Points, in no order, along strands that fork and pass close to each other.
Points whose rows are less than 80.3 apart are linked; no others are.
(866): [-26  28 -43   5  44  14   7   0 -32  -9   4   1   5 -20 -23  20  -8 -33
  -3 -20   5   1  12]
(352): [-30   7 -13  17  22 -38  10   6 -21 -14  23 -16  15  -1 -18  38  13   1
  -7  16  45 -21  -9]
(106): [ 32 -24  22   7 -31   5  -6  15  25  26  -9  27 -13  15   6  -6  13   6
   5  19  -2  14 -20]
(937): [-33  -9 -26 -49  -3   6 -16  -8  -6  47   6  53 -11  -9  -2  29  23 -11
   4  -5 -10   5 -19]
(213): [-13 -21  32   6  -1 -24  32  -3 -47   1 -10 -25  39  -7  -9 -11  28   6
   4  -7  27   4  34]
(337): [-21  -4   2 -15  -9 -25   8  32  32  -1  12   5  -2  18 -27  22 -36  16
  12  25   5 -20 -27]
(96): [-40   2 -33 -12  31  11 -27   6  27  14  59  13  11  -6 -60 -12  -2 -26
 -28  -1  14 -45 -19]
(393): [ -1   0 -12  25  22   8   5  13 -26  25  -7  20   6  14  13  -2  32 -33
   1   1  17  16 -19]
(168): [ 29   7  14  18   4  15   2 -12   5 -11 -26 -32   7   0  24 -34  -1   3
  10  -9  -5  10  40]
(863): [ -8  19 -22  31 -11  29  17 -34   5 -37  14 -24   3 -13   7  10   4  23
 -18 -16   7 -13  42]
(39): [ 17   1  21 -32   2  31  -7  -3  23  53 -22 -10   1 -11   8 -51  -1 -30
   1 -24 -28  23   6]
(311): [  7 -27   3 -14  17  -6 -19  38  60  21  41  -4  -3  29 -14 -36  15  -9
 -10  37  11 -16 -38]
(134): [ 27 -19  10  14   5  23  -5 -35 -25 -23 -16 -35   8  -9  17  -7  28  16
   1 -17 -21   2  28]
(99): [-30 -28   6 -49 -12 -10   1   1  13  44  10  40  -1   1 -13  16  11   3
   3  12 -16  -9 -11]
(522): [-27   9  -6 -17  21   8   9   5 -20  17   6   3  11  -4 -30  11 -23 -22
   0  -2  17 -15   9]
(98): [ -8  11   0  19   1 -30  22  21  11 -25   0   8  -5  16 -11  19 -29  30
  -2  25  24 -18 -10]
(630): [ 16   8 -30 -10  37  39 -28 -14 -43  12 -36   2  -2 -10   4 -14  11 -46
  -8 -33 -26  32  21]
(686): [  8 -13  11  -7 -14  -5 -15  34  58  21   5  19  -7  28 -10 -34   7   4
   1  18  14   2 -28]
(547): [-39  -5 -41  -3  34 -19  -4   9  10   8  14  13 -10  15  20  12  19  -4
  -7  -8  29  -1 -27]
(550): [ 26   7  -4 -32  29  35 -40 -18 -16  25 -32  -6   0 -15   5 -37   8 -52
 -15 -47 -51  32   0]
(726): [ 39  -2  40  22   6   3  17  16  12   7 -43 -35  17   8  23 -34 -10 -10
  11   7   3  14   9]
(404): [-20  26 -58   0  24  33 -17 -22 -31  -1   1  36 -18 -16  -8   1  -5 -28
 -12 -25 -11  24   5]
(284): [ 19 -31  65 -14 -42 -29   5  -3  -4  14 -22 -15  10   3  13  -8   1   7
  17   5  21  27  -1]
(533): [ -8 -20  17 -12 -39 -18   5 -22 -41   5  16  17   0   7  -3  31  18   3
   5  17   1   7 -17]
(425): [-36  15 -24 -10  22 -20   0  29  11  11  19   1   1   5 -31  21 -29  -9
  -2  11  13 -24 -23]
(602): [-22 -21 -22  -8  18   0  -5   9  25  36  28  24 -16   3  26   3  44  -9
  -7  -1  17  15 -28]
(452): [  5  41 -21  15   7  29  -6  17   0 -16  18   9   5   7 -10 -32 -31 -30
   0   9 -20  -8 -16]
(596): [  0  15 -26  18 -26 -10 -14  37  67 -14  25  21 -32   9 -26   3 -24  19
 -13  29 -14 -26 -43]
(345): [  2 -47  42  -8  -8 -50  -1   7  -1   8  25   7  22  20 -23  20  17  14
  10  49  39   3 -15]
(531): [  6   9   7 -16 -20 -19  12  32  13   1 -19   7 -25  18  27  -4 -50  17
  16   5  18  16 -14]
(745): [-13 -18  13  18 -24 -21  11 -29  16 -13  24  -8   7 -15 -23  22  14  45
 -12   3  10 -29   9]
(646): [ -2  24   1   7 -57 -29   5 -12  -1 -42   5   0 -15  -9 -23  50 -43  45
   6   5  -4 -32   2]
(817): [-29  35 -47  36  51   8  -3   1  17 -22  39  -8  -7  -4  12 -18 -19 -18
 -19 -16   6   0  16]
(512): [-45  -1 -43  16  38 -37   3  -1  -6 -13  23 -12 -15  -8   8  45  11   3
 -17 -13  43 -18 -15]
(259): [ 19  22 -19  17   4  12 -22  -9  40 -16  19 -12 -12  -4  17 -28 -38  26
  -1 -12 -26   7  39]
(666): [ 10 -31   5   4 -14  -6   2   7  15  45   7  31  -3   5  31   9  39  -8
  11  16  11  12 -24]
(388): [ 17  13  15  44 -23  11  17 -23  20 -35   0 -26  16  -1   3  -6  16  39
  -9   6  16   0  26]
(77): [-21   5 -35  -1  19  22  -2  -7  19  23  12  14 -13  -7  24 -29  -3 -16
   4 -17  -4   6  11]
(829): [ -6   4  10 -27 -13  23 -21  29  46  33  12  20 -11   8   5 -47 -11 -11
   2   6 -10  -7 -29]
(576): [ -6 -19  31 -25  -8 -26   8 -16 -52  18 -25 -16  19 -19  38 -10  37 -18
   7 -20  10  23   3]
(747): [ 16  29 -15   4 -11  27 -13  14   4   7 -12  24 -12  21  18 -10 -32 -22
  14   7 -27   8 -14]
(119): [ 24  -4   2  28 -29 -28  -2   3  66 -22   1   7  -8  12 -47  21  -7  39
 -16  18  25 -36 -19]
(167): [ -7  21   6  17  14 -28  29  16 -10 -43  -3 -22  10  -2   8  16 -29  14
   5   8  32  -3   9]
(267): [ -3 -53  21 -22  32 -35  -8   8   2  29  32   6  16  22  11  14  26   8
   3  31  33  -2 -20]
(227): [ -6 -35  43 -28 -22 -17  14   5 -33  21  -5   3  11  -6   2  18  14   4
  31  13  12  11  -5]
(1011): [-18  -7  14  11   9 -28  18   9 -41  -1   9   4  22  11 -43  44  14 -14
  -2  37  34 -10 -12]
(580): [ 14   2  -1  15  -9   7  18 -31 -53 -30  -5  -8   0 -18  12  12  37   7
 -11  -3  -5   5  18]
(191): [  2  23 -10  37  12  27  10  12   1  -1   5  11  16  20   5 -10  12 -41
  -8  19   1  -5 -18]
(928): [ 19 -18  21 -13  -2  38 -10 -24 -44  18 -43   1  18  -6   1  12  30 -23
  -1 -19 -41  15   7]
(42): [  6 -32  22  14 -47 -37   8  -3  48 -28  22  -1  -3 -12 -42  20  11  58
 -12  17  25 -30   4]
(989): [ 34  36 -15  36  14   7   2 -13  14 -31 -10 -30   3  -2  25 -20 -23  19
   1 -10 -18  12  49]
(905): [ 13 -12   9 -14 -58  -8 -12  -8  24 -10 -14  14 -41 -11  38  -1 -18  55
   1 -19  -7  23  11]
(854): [ -3 -23  28  -3  14  13 -12  11  26  58   8   4  10  11   6 -38  36 -39
   2   8   1   7 -18]
(559): [ 25  -2  -1  12   1  50 -15  -6 -17  11 -24   4   4  14 -14   2  17 -26
   6  -1 -48   5  -2]
(1043): [  0  -8  21 -38   1 -14  17  38   3  28 -19   5   0  23   8   0 -32  -2
  28   5  11  18   1]
(769): [-11  34  -2 -10 -21  -6   5 -30 -17 -34   5  -8 -20 -12  20  34 -40  21
   4 -24 -13  -1  27]
(225): [ -5  22 -29   8  -2 -11 -17  15  74  -8  47  -8 -19  -1 -35  -1 -12  19
 -27  13  -2 -52 -37]
(880): [-24  28 -35  47  42  -1  14  16  14 -23  22 -19   4   9  19 -23  18 -14
 -10   4  29 -10   7]
(210): [-25  30 -38  11  11  10 -13   5  39 -10  59  -8  -4 -10 -48  -8  -9  -8
 -24   4  -2 -54 -18]
(294): [ 15 -19  42 -11 -15 -11  21  25   9  25 -20  -4  17   8 -20 -24 -14  20
  15   8  30  12   4]
(929): [ -7  -2 -11  17 -29  -9   8 -34 -46 -30  17   1  -9 -11   5  37  30   1
   0   4   5   0 -15]
(407): [ -7  37 -17  25  11   9  11 -34 -28 -59  10 -38  13 -33   4  24  -2  14
  -5 -27 -13 -19  43]
(760): [ 14  -3  38 -21 -15 -20  14  -6 -67 -20 -37 -37  14  -5  22  -9  13 -14
   1 -13   4  20   7]
(110): [ -7 -23  20  -6 -15   8  -7   5  18  25   8  32   7   0 -34  16   9 -10
  14  35 -22 -21  -7]
(898): [ 16  30  -7  18  -4 -16   0  15  18 -28  -2   3  -9  13   4  -8 -80  12
  23   0  -9  23  21]
(744): [ 30  11 -19  -4  44  29 -14  -6 -65 -17 -51  -3  -4 -13   1  16   3 -29
  -1 -30 -45  22  13]
(948): [  6   9  -2   6  -4  -1   3 -16 -34 -21 -19   0 -13   7   7  12 -35   7
   4 -16 -26   7   9]
(207): [-14  35 -22  32  37 -15  34  17 -12 -41  -6  -8  13  -3   8   6   8 -10
  -1   0  21  -5  15]
(389): [ 20  19   3 -45  27  30 -19 -10  -7  45 -33 -17  -2 -17  24 -38 -24 -27
   9 -42 -30  23   7]
(261): [  1 -15  -9   3 -38 -32  -6  24  42 -12  15  24 -20   8 -47  32 -16  32
  -4  34   6 -34 -41]
(585): [ 13  18   0 -25  -2  16  -4  -2 -13  14 -26  12 -20 -12  28  11 -42 -11
  20 -10 -35  16   3]
(743): [  2  -2  23   8   4  -7  32  -8 -41 -39  -4 -31  52  -7 -24 -11  36   6
   0  16  15 -19  25]
(56): [ 26  -7   7 -14  10  17 -13 -22 -74 -25 -54 -17 -18 -11  29  15  13 -10
   6 -29 -40  40   6]
(710): [-24 -29   8 -10  24 -21  13  22 -19  21  16  10  13  12 -16  25  24 -28
   0  35  21  -2 -21]
(971): [ 45   2  25  -8 -48  -2  10 -26 -15 -75 -26 -27  -2  -2  -7  13 -29  38
   9  -6 -26  -2  23]
(826): [ -7 -20   8   8  22   6  -5  30  45   9  19  -8  23  23 -41 -47 -13 -18
  -5  34  22 -29 -14]
(326): [-24  -2 -43 -17  23  22 -14 -10 -28  33  -9  38  -7 -20  -3  17  25 -29
  -8 -18   0  19   3]
(85): [-15  13  -4 -47 -17   5 -31  38  54   5  27  25 -14  19 -23 -50 -33   3
  -2  18 -14 -19 -25]
(1000): [-13 -11   1 -12   5  19   0  -8  27  48  -9  10  -2  -7  12 -33  22 -22
  11 -15  -1  16   5]
(620): [ -2  -3  13  30   6  -1   9  -1 -12  14 -19   0  -6  10  47 -13  37   2
   2 -11  24  18   0]
(318): [  8  -2  15 -18 -17  40  -3   6  -3  29 -11  20  14  14 -35   4  -8 -21
  12   9 -41  -8 -11]
(129): [-14 -24  13  15   9 -14  16  10   7   4   0 -11  17   5  28  -8  31  14
  -5  10  39  -6  12]
(135): [ 11 -28  18  -9  -5  12  -2 -26 -63  15 -24  -2  22 -17   8   4  60 -24
   1 -14 -10  28  20]
(762): [ 44 -17  48 -27   5   6   7 -12 -48 -13 -59 -57   4  -2  18 -14 -13   2
  -2 -23 -20  23  13]
(1038): [-22  -7  -8  -6  27  11   2  23  28  10  44   1  23  13 -73 -13   1 -21
  -7  28   1 -30 -16]
(986): [ -5  21  -2  17 -40 -13   1 -20 -12 -34  19  -4  -3 -32   4  48 -18  25
 -22 -21 -16 -28   7]
(253): [ 13   4  -4   6 -24  12 -14 -17  41  -4  -8  -8 -27 -15  34 -11 -21  39
   9 -12 -20   8  27]
(701): [ 15  16 -20  -1   9  14 -12 -21  -7   8 -12   4 -24  -8  70  -3   7 -14
   6 -35 -19  44  13]
(51): [-32 -26  10   7  32  -2  18  -1 -12  12   8 -18  36 -12 -12  -2  50   4
   1  -4  39  -2  27]
(1003): [ 15 -20  16  -3 -58 -15 -16  -7  41   5   0  24 -29   6  15  -2   5  33
   8  -1  13   8 -16]
(613): [ 19   4   3 -26   6   0  -7 -25 -56   7 -40   3 -18 -18  62   1   9  -3
  12 -41 -18  31   2]
(631): [-21  27 -45   4  27   9 -19   3  22   4  46  17 -25  -3  11 -28 -29 -10
 -18 -15   0 -10  -3]
(262): [  1  -4   1  40 -21  12  11 -14  33 -10  14 -18   7   4 -17   3  28  32
 -16  22   5 -28  16]
(76): [ 18  14   2  -5 -21 -21  -2   6  23 -18 -20  31 -18  -1   3  10 -66  36
  18  12  -2   8   1]
(483): [ 33   1  19 -14 -11  15   3 -32 -42 -42 -30 -31   4   3  -7  21 -31  23
  -5 -19 -48  -2  17]

A fork is a point with three links. Follow the links from the first point to the second and name the forks in between, in order.
(576) / (407): (337) (261)
(613) / (425): (1000) (337)
(726) / (76): (168)
(318) / (267): (337) (261) (686) (106)
(928) / (134): (337) (261) (686) (106) (168)
(76) / (522): (168) (106) (686) (261) (337)
(745) / (284): (261) (686) (106) (168)
(213) / (483): (948)

A fork is a point with three links, a tip a point with one. Leave the first point through the second and follow the links. Name the first fork or tip that comes.
(929) / (533): (898)
(666) / (602): (345)
(345) / (267): (106)
(1000) / (77): (337)

Follow the links from the first point to the second, and from the first to the third. Name the last point that the two ways share.
(576) / (262) / (253): (261)
(389) / (404) / (745): (337)
(318) / (1038) / (167): (337)
(817) / (407) / (294): (261)
(326) / (259) / (352): (106)
(533) / (99) / (547): (106)
